Points on a hilly landscape, in no order, each with its height.
A ball rolls from a point to the lowest of its 2 nearest points, and stops where none of them is lower. Distance is the straight distance between rows; heights are no part of it.
z87 (h 2.93): [154 180 146  98 165 201 109 128 157 142 158 143 164 140 135 100 144 141
 156 115 102 143 187 125 131 110  98 175 187  92  97  69  90 159 109 167
 119 116 101 151 139 138  52 139  64 142 152 118 117 173 133 107  80 137
 135 212 129 137 162 137 131 126]
z963 (h 3.45): [112  92 151 111 144 189  78 177 136  96 126 117 177 149 118 135 112 153
 124 109 153 118 144 140  78 122 136 101 134 124 130 163 128 142 150 151
 171 116 137 158 143 139  96 119  91 142 117 130 117 141 119 118 107 123
  93 143 121 113 136 116  97 141]
z15 (h 1.81): [111 178 137 147 166 143 118 120 104 128 135 161 128  90 154 138  84  82
 142  69  98 128 144 135  83 121 124 182 169 117 163 140 108 163  96 153
 135 124  61  95 105 183 110 123 104 151 127 101 121 125 146 114  89 115
 140 167 148  87  94 155 101 112]
z268 (h 4.66): [121  63 143 131 118 108 129 140 122 155 111 131  89 137 135 122 137  97
 121  77 148 150 116 199 159 174 137 103  65 152 138 197 176  61 114 124
 150 115 185 103 165 151 147 138 126  90 147 136 111  82 106 155 132  90
 148  97 180 118  97 120 105 141]
z569 (h 2.63): [ 98 147 104 117  96  94 136 135  81 148 125 135 162  67 172 118 100 134
 122 146  99 103 125  71 115  71 152 130 161 181 193 101 117 187 174 105
 101 149  71 160  90 138 135 123 142 151  86 160 143 155 175 169 151 167
  76  67  83 130 172 124 137 138]
z328 (h 1.48): [160 128 119 154 140 169 105 134 142 157 132 124 119 134 119 140 130 168
 147 159 102 140 135  90 122 115 116 145 157  74 107  77  99 173 127 149
 120 142  81 135  91 117  70 115  94 119 139 121 130 163 125 125  85 133
  91 185 101 177 150 149 119  74]
z969 (h 6.85): [132 142 141 171 140  74 172 100  96 124 136  98 115  95 150 137 103 127
 146 130 112 112 133  87 115  96 132 104 142 107 161 136 144 119 126 110
 137 125 112 109 149 123 178 100 136 139 142 125 176  94 134  96 134 131
 147  98 152 134 114 134 112 113]
z434 (h 3.61): [128  88 156 146 162  95 119 111 113 163  77 110  62 150 112 129 108  92
 112 146 118 166 139 187 176 137 122 111 107  66 100 118 139  37 129 117
 140 130 176  81 170 117 104 103 175  79 163 117 119 118 104 107 130  91
 133 165 149 135 129 117 102 120]
z908 (h 2.02): [127 181 134  77 130 134 154 120 168 116 188 132 131 181 120  94 206 128
 116  99 143 119 128 142 157 166 109 201 120 176  74 101 137  81  86 114
 101 132 138 123 143 126 140 174 124 161 117 134 102 106 123 131 142 147
 193 147  95  84  91 151 212 124]
z381 (h 3.73): [130 120  80 162  90 124 200 117  93 129 116 104 179 112 144 133 169 178
 142 150 138 112  95  93 141  84 152 146 141 199 111 115 160 140 191 106
  76 112 103 163 145  92 212  92 135 117 103 151 140 130 132 135 138 167
  98  61  84 141 186 124 178 125]
z458 (h 2.00): [103 135 154 127 159 153  70  97 107 124 106 171 123 105  98 107  40  41
 151  80 100 139 156 187 151 132 135 131 146  91 166 135  58 145 124 155
 123 136 155  75 118 180  64 201 179  83 137  87 124 119 153 111 150 102
 163 145 167 127 165 140  87 194]
z512 (h 2.19): [155 134 105 141 142 144  96 145 139 138 135 144 101 166 115 128 143 162
 142 123 121 142 118 131 118 158 121 178 107 118 100 108 136 116 117 138
 130 142 102 127 100 117  97 118 105 138 124 131 105 151 109 133  98 131
 117 194  87 135 116 146 132  53]
z665 (h 5.40): [131  74 171 116 126 149 128 116 158  90 108  87 185 140  72 131 159 123
 116 107 174 114 131 154 124  94 123  67 113 105 103 171 135 122 106 140
 131 107 181 107 160 111 114 141 110 121 167 107 113  83 134  98 156 146
 154 124 191 137  95 144 123 177]
z772 (h 2.17): [119 156 122 130 104  81 120 129 100 146 128 143 122  52 155 121  84 111
 127 153  77 107 131  67 123  91 139 135 149 122 206  94  91 207 134 109
 104 170  79 131  56 150 121 153 158 135  99 144 147 167 152 154 152 139
 103  91 113 142 137 126 122 139]
z613 (h 0.98): [113 162 128 174 128 129 125 116 111 104 124 160 148  71 138 143 120  99
 134  47 137 127 123 144  79 115 116 134 146 152 164 171 118 178  75 159
 142 121  94  97  99 188 151 154 106 142 126  98 121  87 171 122 124 130
 152 124 152  71  56 172 102 152]
z551 (h 1.68): [142 149 127 157 114 104 128 116 104 147 132 103 126  71 127 127 100 139
 134 160  75 119 140  53 133  74 117 130 164  84 181  97  66 224 109 139
  98 157  58 123  48 142 109 161 131 130 125 113 133 152 156 128 132 140
 105 138 138 150 109 143 139 144]
z41 (h 6.75): [107  88 182  79 136 115 134 171 125 141 126 133 103 149 174 118  91  71
 142 140 127 136 114 167 164 158 158  90 125 142 165 153 193  65 173  92
 168 104 179 167 208 147 166 107 162 112 133 166 131 105  66 135 136  81
 134  49 140 130 186  89 145 172]
z536 (h 3.38): [125 129  82  84 104 114  90 150 163 158 132 186  61 177 162 130 161 162
 101 126 156 154  88 161 147 231 151 134  65 203 129 139 147  98 123 131
 121 115 195 150  95 140 159 103 128 100 110 146 107 114 119 196 138  96
 109 105 121 119  86 128 133 112]
z759 (h 4.03): [145 115 102 120 112  97 131  79 142 134 137 119 118 130 130 140 186 169
  97 173 127 139 114  67 159 139 132 113  91 101 129 102 128 133 119 113
  87 148 118 111  69  80 114 152 144 113 125 114 121 143 135 143 164 156
 129 140 111 147  90 140 180 106]
z795 (h 4.37): [ 93 132 106 132  71 169 193 118 120  94 149 123 202 151 115  99 184 210
  85 154 178 142 138 126 144 153 136 176 131 209  64 126 138 136 150 148
 116 109  98 193 121 124 179 155 101 145  88 150  89 154 126 163 168 171
 112  90  73 120 168 114 162 143]
z142 (h 2.73): [105 108 117 109 132 154  56 139 133 118 111 179 108 121 100 120  66  88
 103  65 122 136 133 183 133 166 137 112 106 136 159 164  82 128 133 147
 134 142 149  89 103 188  46 159 141 116 127 121  83 125 153 171 119 110
 133 142 148  87 133 124  67 162]
z522 (h 2.18): [163 170 116 133 160 192 132 134 149 129 152 124 155 128 135 133 138 156
 161 174 124 140 146  76 120 100 109 161 193  87  95  56  85 183 139 150
 124 120  83 167 124 122  82 120  89 142 148 121 149 188 128 116  70 123
  89 188  91 184 186 131 128  96]
z866 (h 3.40): [143 149 143 104 152 174 109  77 146 142 117 128 147 120 124 111 154 118
 142 119  94 131 171 130 154 107  97 152 155  76  99  75  89 151  92 165
  91 132 118 106 120 121  48 154  94 118 155  98 108 152 158 107 113 151
 162 195 167 144 114 155 136 147]
z397 (h 6.59): [109 102 167  83 108 113 171 116 127 131 143 143 133 152 174  98 137 111
 130 142 126 142 114 142 170 148 150 112 122 179 153 144 198  86 171  98
 116 117 162 181 195 125 187 124 155 120 124 159 145  98 101 138 163 123
 146  51 142 128 156 111 184 174]
z647 (h 3.02): [ 67 134 107 109  94 113 157 121  82 157 120 147 200  78 197 108 119 156
 126 117  94 104 128 104 127  88 163 140 179 220 170 121 142 168 182  97
  99 131 102 176 126 142 161 106 131 141  82 162 139 138 164 154 155 165
  84  33  91 115 179 111 152 162]
z810 (h 2.41): [135 167 117  71 151 109 140  91 152 137 148 147 111 157 131  96 187 138
 123 120 110 138 132 113 180 159 120 190 116 134 107  82 130  95  95 118
  87 142 126 107 112 127 109 164 123 147 122 119  99 148 149 132 141 145
 172 163 112 101  74 144 189 116]
z794 (h 1.61): [100 180 118 135 116 128 110 126 147 114 115 187 136  81 127 144 125 106
 113  47 139 132 113 142 110 171 125 152 143 174 140 173 129 159  81 127
 131 114 126  86  92 197 151 157  82 131 130  99  90 104 185 160  98 119
 175 103 153  58  39 172 119 146]
z891 (h 6.98): [137 128 149 184 127  72 176 101  80 121 104  92 124  88 143 128  76 120
 161 129 115 119 130  93 122  79 147  74 166 115 158 146 139 140 118  94
 161  99 140 130 181 118 206  70 148 151 143 141 167  76 120  90 127 118
 131  52 154 119 143 109  93 149]
z706 (h 2.64): [143 130 116 101 130 170 111 148 158 112 142 143 137 177 110 115 150 172
 108 147 156 140 139 139 115 173 127 151 104 116  85 104 126  98 123 134
 127 141 124 152 108 101  93 148  91 144 109 129  88 169  94 142 126 143
 126 182  91 133 148 123 139  90]
z616 (h 2.91): [121 112 158 144 150  99 140  52 125 143  91 108  99 110 119 108 102  99
 128 164  99 122 151 144 172 114 104 100 119  48 131 104  90 105 100 122
 110 137 158  83 140 114  96 151 155  87 163 105 138 132 144  91 144 119
 159 166 194 142 128 127 109 157]
z817 (h 3.31): [157 129  73 137 107  97  87 169 129 198 128 156  54 105 148 173 113 147
 120 139  96 130  99 114 109 148 134 125  90 135 158 123 123 160 153 130
 126 150 100 111  74 131 125  84 135 106 111 138 147 129 135 180 127 120
  71 131  85 150 110 134  91  60]
z991 (h 2.61): [139 146  94 130 150 129  94 121 138 171 125 163  76 125 131 123 126 147
 128 117  88 155 133 127 151 164 118 182 115 106 125  99 127 138 112 140
 107 148 101 107  80 145  73 112 111 135 129 127  94 143 148 160  98 127
 116 184 100 120  90 158 113  68]
z899 (h 6.55): [100 164 156  89 159 141 149  84 127 115 151 139 173 103 167 106 126  97
 142 135  89 108 150  82 137  86 123 147 183 119 158  96 111 144 140 138
 134 136  59 139 149 140 112 156 121 149 120 113 137 159 154 105 127 136
 150 137 141 115 137 130 170 159]
z47 (h 2.75): [106  79 118 177 112 110  67 188 109 147 104 116  86 102 120 145  84 133
 130 100 112 122 134 148  84 130 153  86 113  99 166 177 104 155 146 138
 173 152 146 129 100 151 110 101 143 110 130 138 142 127 132 134 106 113
  72 122 125 118 119 107  41 114]
z812 (h 3.71): [131 111 112 157  72  54 141  98 114 130 127 109 133  79 131 116 134 150
 120 160 116 113 124  88 148 105 140  72 100 121 201 146 122 160 109 103
 113 158 146 135  73 105 152 172 161 109 125 157 137 122 149 149 182 146
 129  76 145 138  93 126 137 162]
z919 (h 4.06): [115 124  97 177  70 167 192 121  98 125 122 129 223 124 121 115 188 206
 122 125 159 106 120 107 128 103 149 168 151 216  96 136 157 161 170 117
 111  91  91 189 132 125 193 107 109 131  89 144 121 144 151 123 142 167
  92  70  84 120 197 114 167 137]
z277 (h 3.90): [124 178 105  87 143 105 126 171 115 156 161 174  76 130 196 128 105  98
 151  88  90 131 102 161  91 166 124 176 127 198 153 150 152 104 134 134
 148 124 139 134 128 170 169 106 129 139 125 148 142 111 137 135  92  97
 128 126 118 116 112 137 136  81]
z498 (h 4.43): [121 103 149 123 155 118 146 132 128 137 145 134  96 148 131 111 138  80
 139  61 134 130 128 196 144 149 118 149  95 147 115 173 174  43 101 122
 147 111 162  98 177 144 149 141 130 132 153 135 119  71 105 119 120 102
 187 124 178 108  77 144 142 128]
z555 (h 3.55): [145 105 136 144 138  52 151  83 118 175 120 130  63 134 158 131 133 127
 115 170 108 144 117 112 181 140 124 105  87  81 148 112 128  78 121 105
 106 143 140  89 117  92 137 105 181  93 148 123 151 117  95 116 155 113
 133 139 138 164 112 109 144 111]
z658 (h 1.57): [115 170 141 146 162 150 123 140 110 122 140 127 163 104 150 129  95 116
 154 105 103 115 152  91  86  72 120 157 186 109 153 123 106 187 124 169
 140 124  35 128 116 175 117  95  94 163 127 106 146 140 145  95  87 122
 108 167 125 124 126 147 116 116]
z933 (h 3.99): [158 109  73 172  97  90 122 114 134 137 129 101  98 119 103 171 177 180
 117 147 149 130  95  64 129 127 133 102  79 126 111 125 142 154 121 124
  97 143  98 110  54  80 149 140 123 102 107 120 124 115 143 169 162 162
 113 124  91 155  63 166 150  74]
z981 (h 6.04): [153  93 130 121 133 170  73 159 151 115  80  96 126 140 112 155 116 147
 103 216 155 130 123 124 114 152 129  78 119  75  98 110 111 143 157 112
 157 121 177 172 139  90  97 104 145 107 107 139 141 203  76 132 106 120
  69 127 111 172 197  70  83 109]
z550 (h 5.72): [134  85 147 122  94 104 107 136 125 126  65  69 119 115  80 137  86 109
 114 170 137 113 141 156 138  94 127  46 127  45 147 141  80 136 117 115
 142 122 202 132 143 112 107 150 180  84 145 122 147 141 134  98 156 120
 117 127 181 152 139  82  78 190]
z534 (h 4.76): [128 183 122 135 122 139 177 136 106 120 174 126 171 129 126 120 162 159
 131 147 128 119 129  86 119  99 138 198 168 188  93  77 129 131 152 135
  98 129  56 157 139 120 145 149 127 170 112 139 138 160 150 123 111 163
 122 150  46 121 154 115 203 109]
z607 (h 5.07): [135  95 130 161 121 163 130 136 163  77 129  97 176 164  65 131 200 169
 119 124 190 126 127 145  99 138 105 149  97 121  52 143 141 117  87 148
 144 125 146 114 145  70 131 145  99 150 142 125  89 113 106 102 129 141
 168 163 153 135  97 167 142 121]
z486 (h 7.04): [114  95 176 152 114  80 160 103  97 132  93 101 125  88 151 113  73  85
 150 129 115 133 130 120 150 108 158  49 143 103 176 154 158 134 120  81
 176 107 172 145 191 121 206 112 159 129 138 160 154  89  95 108 146 108
 139  33 154 111 161  91 105 188]
z699 (h 5.24): [138  83 150 139 112 185 102 132 163  79 109  93 202 144  64 148 185 144
 118 102 197 119 143 142  90 100 111 103 110  97  62 149 115 144  98 170
 130 123 163 110 142  98 100 137  92 132 158 100  96  95 138  87 139 159
 147 168 160 133  87 157 121 153]
z324 (h 3.17): [144 120 101 204  96  84 103 172 100 154 119 104  85  94 111 162  82 150
 142 115 110 116 123 115  71  97 145  82 109 105 153 157 115 171 134 137
 149 153 107 114  88 142 138 100 131 116 126 128 167 103 144 141 119 127
  84 108 128 131  96 133  47  88]
z126 (h 3.35): [149  91 152  93 153 124 105 127 139 146  99 128  93 178 110 136 119 106
 107 166 145 146 124 182 167 157 125 102  79  98 110 129 155  29 150 102
 127 117 192 114 158  98 103 128 152  89 138 137 104 141  73 132 140 103
 129 145 142 139 154 102 135 128]
z255 (h 3.05): [131 111 132 115 113 185 114 153 142  81 150 124 184 162 105 123 146 193
 106 127 184 130 143 130  91 153 124 118 114 152  96 145 141 133 135 153
 152 116 125 167 123 108 117 142  76 148 105 135  99 147 111 140 132 143
 113 123 110 122 144 127 115 118]
z571 (h 3.00): [156 118 133  84 143 162 119 132 159 111 131 133 137 190 105 129 140 150
  95 162 173 133 129 161 144 172 121 116  89 112  84 125 137  65 149 120
 117 131 173 139 135  91  94 154 121 121 121 141  93 156  84 141 148 135
 145 151 126 147 162 110 143 118]
z660 (h 5.55): [133  74 158 103 105 129 121 129 145 103  86  75 154 136  61 141 121 106
 120 126 159 114 131 160 131  90 127  21 117  75 122 181 112 132 113 127
 121 117 217 125 149 123  94 157 152  95 161 118 120  92 128 107 166 150
 141 113 201 147 122 101 101 207]
z80 (h 1.15): [147 176 142 150 138 130 118 111 103 150 144 125 129  65 134 132 112 115
 139 118  82 130 157  61 119  83 107 168 191  93 159 105  81 227  97 162
 105 141  33 118  70 167  94 145  90 154 117  99 109 138 163 131 105 143
 111 159 128 123 103 162 140 132]
z903 (h 4.42): [143 177 138 112 121 165 182 104 139  95 171 126 183 143 104 113 199 152
 108 176 154 136 148  90 131 114 124 184 156 149  69  59 106 128 133 145
  99 131  86 169 128  88 115 180 103 160 131 122 110 172 144 117 131 177
 144 176  81 135 165 103 177 132]
z814 (h 3.70): [132 139  99 100  98  95 126 174 121 156 142 159  79 152 180 146 141 139
 138 122 130 159  82 152 103 185 140 148  97 215 136 150 177 118 153 138
 136 124 174 162 116 128 195  91 130 108 109 151 148 107 110 157 123 105
  93  96 111 144 135 137 133  86]
z586 (h 1.46): [133 142 168  88 156 166 145 148 167 101 183 133 141 190 101  98 154 107
 132  91 163 103 134 190 133 154 104 174 120 163  78 144 147  62 114 102
 138 126 146 129 169 133 128 172 114 175 129 144 122 101  88 112 126 116
 185 147 126 102 139 141 172 120]
z122 (h 6.73): [136 129 148 130 117  92 188 127 117 126 145 119  95 152 157 125 148 119
 146 144 141 139  95 120 133 134 136 134 114 162 127 128 194  84 145 109
 126 127 159 158 164 100 210 104 150 122 143 152 166  99  86 110 130 115
 135  95 120 131 139 127 179 116]
z429 (h 4.32): [123 106 166 143 172 159 133 161 114  90  92  72 136 129 122 138  92  73
 141 113 140 136 130 153  87  86 120 118 195  77 100 160 109 134  99 145
 198  90 138 116 213 139 117  59 131 152 164  92 162 112 110  61  96 107
 119 142 159 117 124 103  89 141]
z717 (h 4.87): [110  50 162  98 110 110 125 123 137 135 122 120 124 132 112 127 109 104
 109 115 137 127 129 176 171 158 142  47  85 124 166 206 143  80 136 102
 129 121 197 113 147 151 108 167 143  93 136 136 104  91 107 164 156 113
 146  75 182 135 140 105 106 183]
z151 (h 0.22): [142 142 146 142 171 160 142 134 136  96 147 112 157 148 108 125 143 131
 142 133 147 112 126 114  94  90 115 160 165 105 101 109 134 132 118 140
 157 120  96 129 159 117 132 108  98 163 156 114 146 138 123  77  86 117
 137 183 118 137 127 126 140 110]
z366 (h 6.72): [111 141 140 123 143 101 145  95 112 133 141 128 123  94 163 121 119 117
 136 125  98 113 134  97 128 123 126 133 137 120 179 126 128 132 124 121
 124 147  94 115 117 134 134 133 138 132 126 126 143 134 143 120 131 131
 147 131 140 124 102 135 137 113]
z702 (h 5.83): [134  94 101 136 118 148  78 180 157 133 125 141 112 160 135 151 118 172
 117 183 140 139 120 111 112 186 146 113 101 109 103 119 127 127 176 127
 143 162 131 164  85  95 105  95 129 129  99 150 126 197  75 155 124 121
  54 138  71 159 182  97  95  77]
z370 (h 5.04): [142 169 111 138 127 132 148 150 112 136 159 120 143 128 135 143 134 150
 142 138 124 125 117  76 111  97 138 171 143 158 124  95 141 141 160 143
 115 141  49 134 121 131 145 111 124 149 116 136 150 141 139 125 105 140
 107 153  81 135 141 141 162  69]
z22 (h 6.91): [115  75 179 113 124 104 135 145 117 132  86  85 112 114 149 138  83  74
 132 150 127 146 120 149 164 135 150  54 126  91 174 155 167  93 145  81
 192  90 181 151 215 130 162 108 168 112 138 161 130 109  66 123 138  98
 124  40 146 121 172  81 107 174]
z802 (h 2.35): [123 184 142 139 162 139 138 170 121 113 180 146 136 155 149 118 118 113
 161  69 121 105 123 151  72 100 109 190 165 187 101 146 179 114 123 130
 174 129  95 139 157 167 181 108 107 177 128 145 164 112 120  85  77 110
 141 151  96  93 143 148 140  75]
z331 (h 3.82): [150 125 114 109 134  90 155  66 152 152 140 144  85 163 149 118 180 145
 118 186 116 152 113 104 187 152 109 148  96  98 113  74 134  90 125 113
  70 148 130 105  96  74 119 134 166  99 133 113 139 156  99 125 154 136
 124 163 124 162 110 125 200 110]
z580 (h 2.47): [104 127 155 136 143 131  98  85 117 136  99 143 112  96 116 106  65  87
 145 133  87 128 162 165 167 114  97 122 146  68 154 106  51 150 115 149
 105 134 159  91 100 146  70 178 167  78 142 108 125 146 144 111 144 116
 144 154 179 145 148 141  84 176]
z70 (h 2.98): [139 121  92 161 118 126  75 139 133 187 116 150  64 100 129 154 101 146
 124 127  84 138 127 113 133 149 124 147 117  95 158 111  98 182 127 138
 114 154  86 113  52 152  74 111 127 120 123 135 118 150 147 178 106 114
  83 158 105 136 105 153  84  78]
z524 (h 3.48): [157 138  82 198  68  43 144 137  99 160 137 119  91  78 110 150  92 146
 137 136 103 109 122 103  99  99 148  85 105 110 189 147 110 173 109 121
 124 160 120 109  59 119 157 130 148 112 120 139 155 111 164 141 157 137
 114  87 133 138  82 134  75 124]
z109 (h 3.96): [113 124 116 141 141 107 135  61 135 118 114 113 129 119  90 116 162 119
 109  83 131 137 134 136 145 120 117 140 101 105 134 136 121 119  68 137
 104 142 130  64 109 113  93 162 129 132 157 101  96  88 170 124 145 157
 189 168 178  95  41 174 133 135]
z287 (h 3.39): [113 111  84 111  65  96 180 109  96 167 112 136 171  97 179 122 145 173
 140 138 105 112  98 120 137 103 174 153 138 232 146 125 169 160 177  96
  76 119 137 173 134 122 218  89 133 105  96 149 141 114 145 148 163 166
  84  34  96 144 181 126 164 144]
z711 (h 0.88): [122 125 148  82 155 173 115 145 149 110 166 142 169 172 110 113 139 124
 123  85 143 113 142 167 120 140 118 157 123 136 114 152 139  85 116 123
 148 106 123 120 162 134  92 156  92 160 126 130 106 113 122 130 120 132
 166 154 143 103 124 140 136 137]
z689 (h 5.63): [139 117 101 160 126 143 111 188 134 108 130 114 128 143 117 152 126 175
 148 173 143 126 103  85  88 138 151 116 125 133 112 122 148 137 180 132
 148 145 107 158 122  97 139  80 124 141 103 147 150 167  89 140  96 124
  60 118  77 154 176 111 108  74]
z337 (h 4.88): [124 108 111 190 100 144 163 152 157  71 147 103 166 167  78 133 221 185
 119 141 184 134 126 121 108 159  91 146  89 166  34 142 168 133  94 134
 134 143 110 147 137  90 175 139 100 162 119 147  93 142  94 124 127 143
 152 148 127 139 131 161 151 105]
z197 (h 2.99): [ 89 196 149 102 155 143 154 149 128 117 185 176 145 142 184 100 112  72
 157  62  97 101 131 167 103 110 107 191 182 198 129 150 168 110 127 125
 161 118  88 149 161 177 171 141 116 171 110 129 155 115 144 102  97 111
 168 123 109  70 128 136 162 114]
z587 (h 5.90): [139  70 152 117 113 129  65 148 148 134  65  86 110 121 115 147  99 129
  99 204 127 115 129 142 142 116 131  60 110  56 135 122  93 133 147  94
 154 115 199 154 131 107 100 123 176  80 121 140 149 171 104 120 137 114
  84 111 134 166 174  72  81 143]
z16 (h 3.58): [153 137  38 122  77  84 101 180 144 187 137 161  55 119 150 192 138 152
 124 158 131 152  69 104 102 162 138 115  75 183 134 120 144 157 155 131
 118 134 131 122  61  99 181  78 128  89 103 129 143 110 139 196 151 125
  68  90  88 154 112 158 114  69]
z746 (h 3.72): [123 118 132 140 126 136 116  78 139 123  93 104 137 116  86 117 148 115
 128 101 122 137 156 134 127  91 100 128 130  67 108 110  84 156  71 161
  94 151 127  82 100 118  73 139 111 124 169  80 105 107 172  88 146 153
 157 209 183 121  73 163 112 149]
z760 (h 6.44): [111  91 163 100 111 144 148 102 133  87 115 112 177 127 129 105 131 134
 127 154 144 122 125 120 155 109 145  63 144 137 158 144 171 122 164 100
 143 112 150 175 186 112 155 124 132 140 133 146 143 116 113 129 156 125
 128  52 136 126 170 106 158 184]
z936 (h 3.49): [104 199 129  71 166 128 137 145 124 147 181 181  91 135 200 106  84  46
 163  77  77 110 117 170 110 157 120 189 160 192 156 139 149  99 134 123
 135 132 110 127 142 178 154 141 135 156 108 131 139 125 138 127  98  98
 165 133 123  83 116 123 150 115]
z799 (h 6.33): [109 145 150  99 159 156 140  99 135  86 114 112 175 102 149 113  83  89
 144 155 108  95 137  97 132  70 124 103 194 106 163 114 111 157 146 113
 161 110 102 159 181 127 131 100 141 163 134 116 168 153 136  94 121 114
 119 108 137 139 169  97 150 178]
z365 (h 4.17): [116 120 110 121 149  95 132  95 136 126 111 142  88 137 115 109 162 113
 113  75 136 136 120 167 170 166 122 155  83 142 116 150 137  76  85 127
 112 132 157  57 137 121 119 148 126 122 159 118  94  78 147 148 133 124
 194 149 162  87  35 168 129 128]
z259 (h 6.89): [172 154 117 165 135  63 193 136 100 145 141  97  71 133 153 163 124 125
 149 158 126 144  98  87 113 111 130 134 122 124 114 104 162  84 137 113
 111 120 114 106 148 104 200  70 149 133 137 121 184  78 105  96 132 111
 143 105 122 159 123 135 150  83]
z710 (h 2.15): [ 95 108 134 207 129  97 100 170  90 144 109 125  83  90 120 133  46  83
 143  82 118 139 145 157  89 138 153  93 139  93 172 165  77 131 128 135
 175 146 146 101 118 178 120 105 164 110 137 117 153 107 139 108 113  86
  96 130 154 104 145 102  18 134]
z769 (h 1.52): [152 153 132 181 165 135 140 187 111 111 155 108 118 153 119 141 118 130
 164  97 139 117 117 133  65 101 119 169 149 132  80 139 162 105 133 138
 168 116 100 125 158 146 174  78 109 168 140 135 166 111  95  78  67 115
 126 151 107 123 128 140 109  58]
z25 (h 3.09): [121 128  96  69 147 120  85 132 138 151 128 178  66 175 140 115 144 128
  94 115 126 147 120 176 177 210 132 141  70 161 134 144 122  67 128 126
 109 127 172 102 111 138  95 117 138 122 121 136  90 127 115 186 136 103
 141 147 112 104  83 120 136 128]
z530 (h 3.79): [150 138  43 150  72  99 119 162 139 144 143 120  95 122 129 192 164 170
 131 152 151 150  84  78 109 141 123 126  78 186 103 125 161 169 144 136
 108 128  93 137  74 102 183 112 117  97  91 125 128 117 140 178 150 151
  86  95  70 153  97 181 141  63]
z157 (h 6.14): [128 110 155  96 147 159 111 121 137  89  92  85 151 117 118 132 101 115
 122 175 129  99 132 110 111  93 120  77 161  90 149 119 108 156 139 110
 160  99 153 157 176 111 114 111 141 135 140 123 156 155 122 102 119 120
 106 115 137 152 161  87 123 160]
z738 (h 3.29): [118  97 156 167 142  48 147  67 105 179 100 131  51 107 140 123  96  85
 107 154 104 150 146 155 199 153 119  99 101  65 145 116 106  53 114 105
 120 138 170  67 142 115 127 114 187  81 151 117 139 111 112 104 164  98
 151 135 162 137 124 107 103 141]
z517 (h 5.34): [127 154  94 134 110 127 143 179  99 131 148 138 148 137 157 139 115 167
 150 154 133 118 101  98 101 118 148 164 143 186 121 106 161 141 194 135
 104 143  98 171 131 121 163  85 140 138  99 167 160 154 114 150 104 141
  70 115  52 139 179 111 142  79]
z995 (h 6.31): [127  89 166  80 124 166 107 127 141  91 108  98 184 135 113 141 118 134
 104 162 161 101 133 127 126 102 132  42 138 113 139 148 133 137 151 115
 151 100 178 173 168 119 115 136 135 134 124 138 128 130 122 119 154 132
 126  73 148 149 173  83 132 198]
z48 (h 3.77): [172 143 147  95 160 166 137  58 148 129 108 112 147 142 122 122 175 127
 121 188 132 118 161 108 167 108 103 110 133  60  83  56 103 136 116 130
  87 118 149 121 152  93  76 157 109 103 155 112 139 166 143 103 129 139
 167 173 165 177 137 119 155 156]
z424 (h 1.28): [ 98 115 148 173 136 127 104 129  98 112 113 152 115 105 102 115  47  43
 160  60 146 140 143 182 101 120 142 105 151  96 173 168  70 135 117 153
 148 137 152  77 119 178 103 155 165  99 148  82 139  99 139  94 142  87
 140 133 171  90 147 113  64 188]
z667 (h 2.76): [121 173 107  73 145 121 110 102 162 140 121 187  89 140 134 110 153 124
  96 112 110 137 137 131 182 199 136 157  96 153 144 104 111 100 105 122
  79 134 141  89  94 150 104 140 114 133 115 117  69 133 168 179 129 124
 171 136 119  81  43 145 152 143]
z659 (h 2.22): [103 130 116 115 133 176  89 136 141 109 130 185 140 118 115 125 101  88
 114  39 146 130 118 185 123 172 139 122 127 170 158 195 111 133 102 150
 137 106 129  86 113 205  95 172 108 134 118 105  95  95 156 179 103 110
 163 106 158  68  90 142  84 171]
z74 (h 3.88): [121 103 164 127 169 177 103 182 133  86 109  98 160 148 115 131 105 109
 145 108 155 124 122 158  85 109 131 103 154 111 114 173 141 123 132 140
 196  93 143 137 191 129 121  86 109 147 146 119 140 123 100  95  89 110
 109 126 141 116 142 104 101 132]
z813 (h 4.65): [119 154  96 188  84 152 191 152 123  77 157 111 188 156  88 124 213 189
 116 145 179 126 141 102 118 130  99 175 128 205  26 122 144 147 112 135
 121 117  82 162 127 101 172 143 110 172 113 152  97 144 128 127 130 162
 143 139  84 132 167 139 167 126]
z730 (h 4.11): [163 146 124 112 127 151 175  66 147 110 149 116 163 136 115 129 201 150
 108 204 143 137 142  69 144 110 116 137 142  99  80  41 108 142 134 128
  82 147 110 149 119  78  98 163 112 122 135 107 134 178 141 115 135 154
 139 166 115 171 148 109 182 130]
z842 (h 0.58): [135 140 124  49 146 170 102 111 157 121 155 159 161 171  89 120 130 139
  91  91 130 133 152 156 156 159 128 144 108 118 109 126 105  86 112 144
 114 114 140 115 133 148  49 154  93 146 107 121  70 123 142 161 139 162
 176 157 141 110 113 142 126 144]

For each start below, name the point where the ball stops.
z277 | z151
z812 | z424
z814 | z842
z891 | z157

Call two points neighbours if one is among the 2 nearest of the other. Go from one point of each pair to the other, from neighbour to neighbour, staying as low as possible. Name the highest point that can't be avoided.
z738 / z328 | z434
z424 / z613 | z142
z80 / z613 | z15
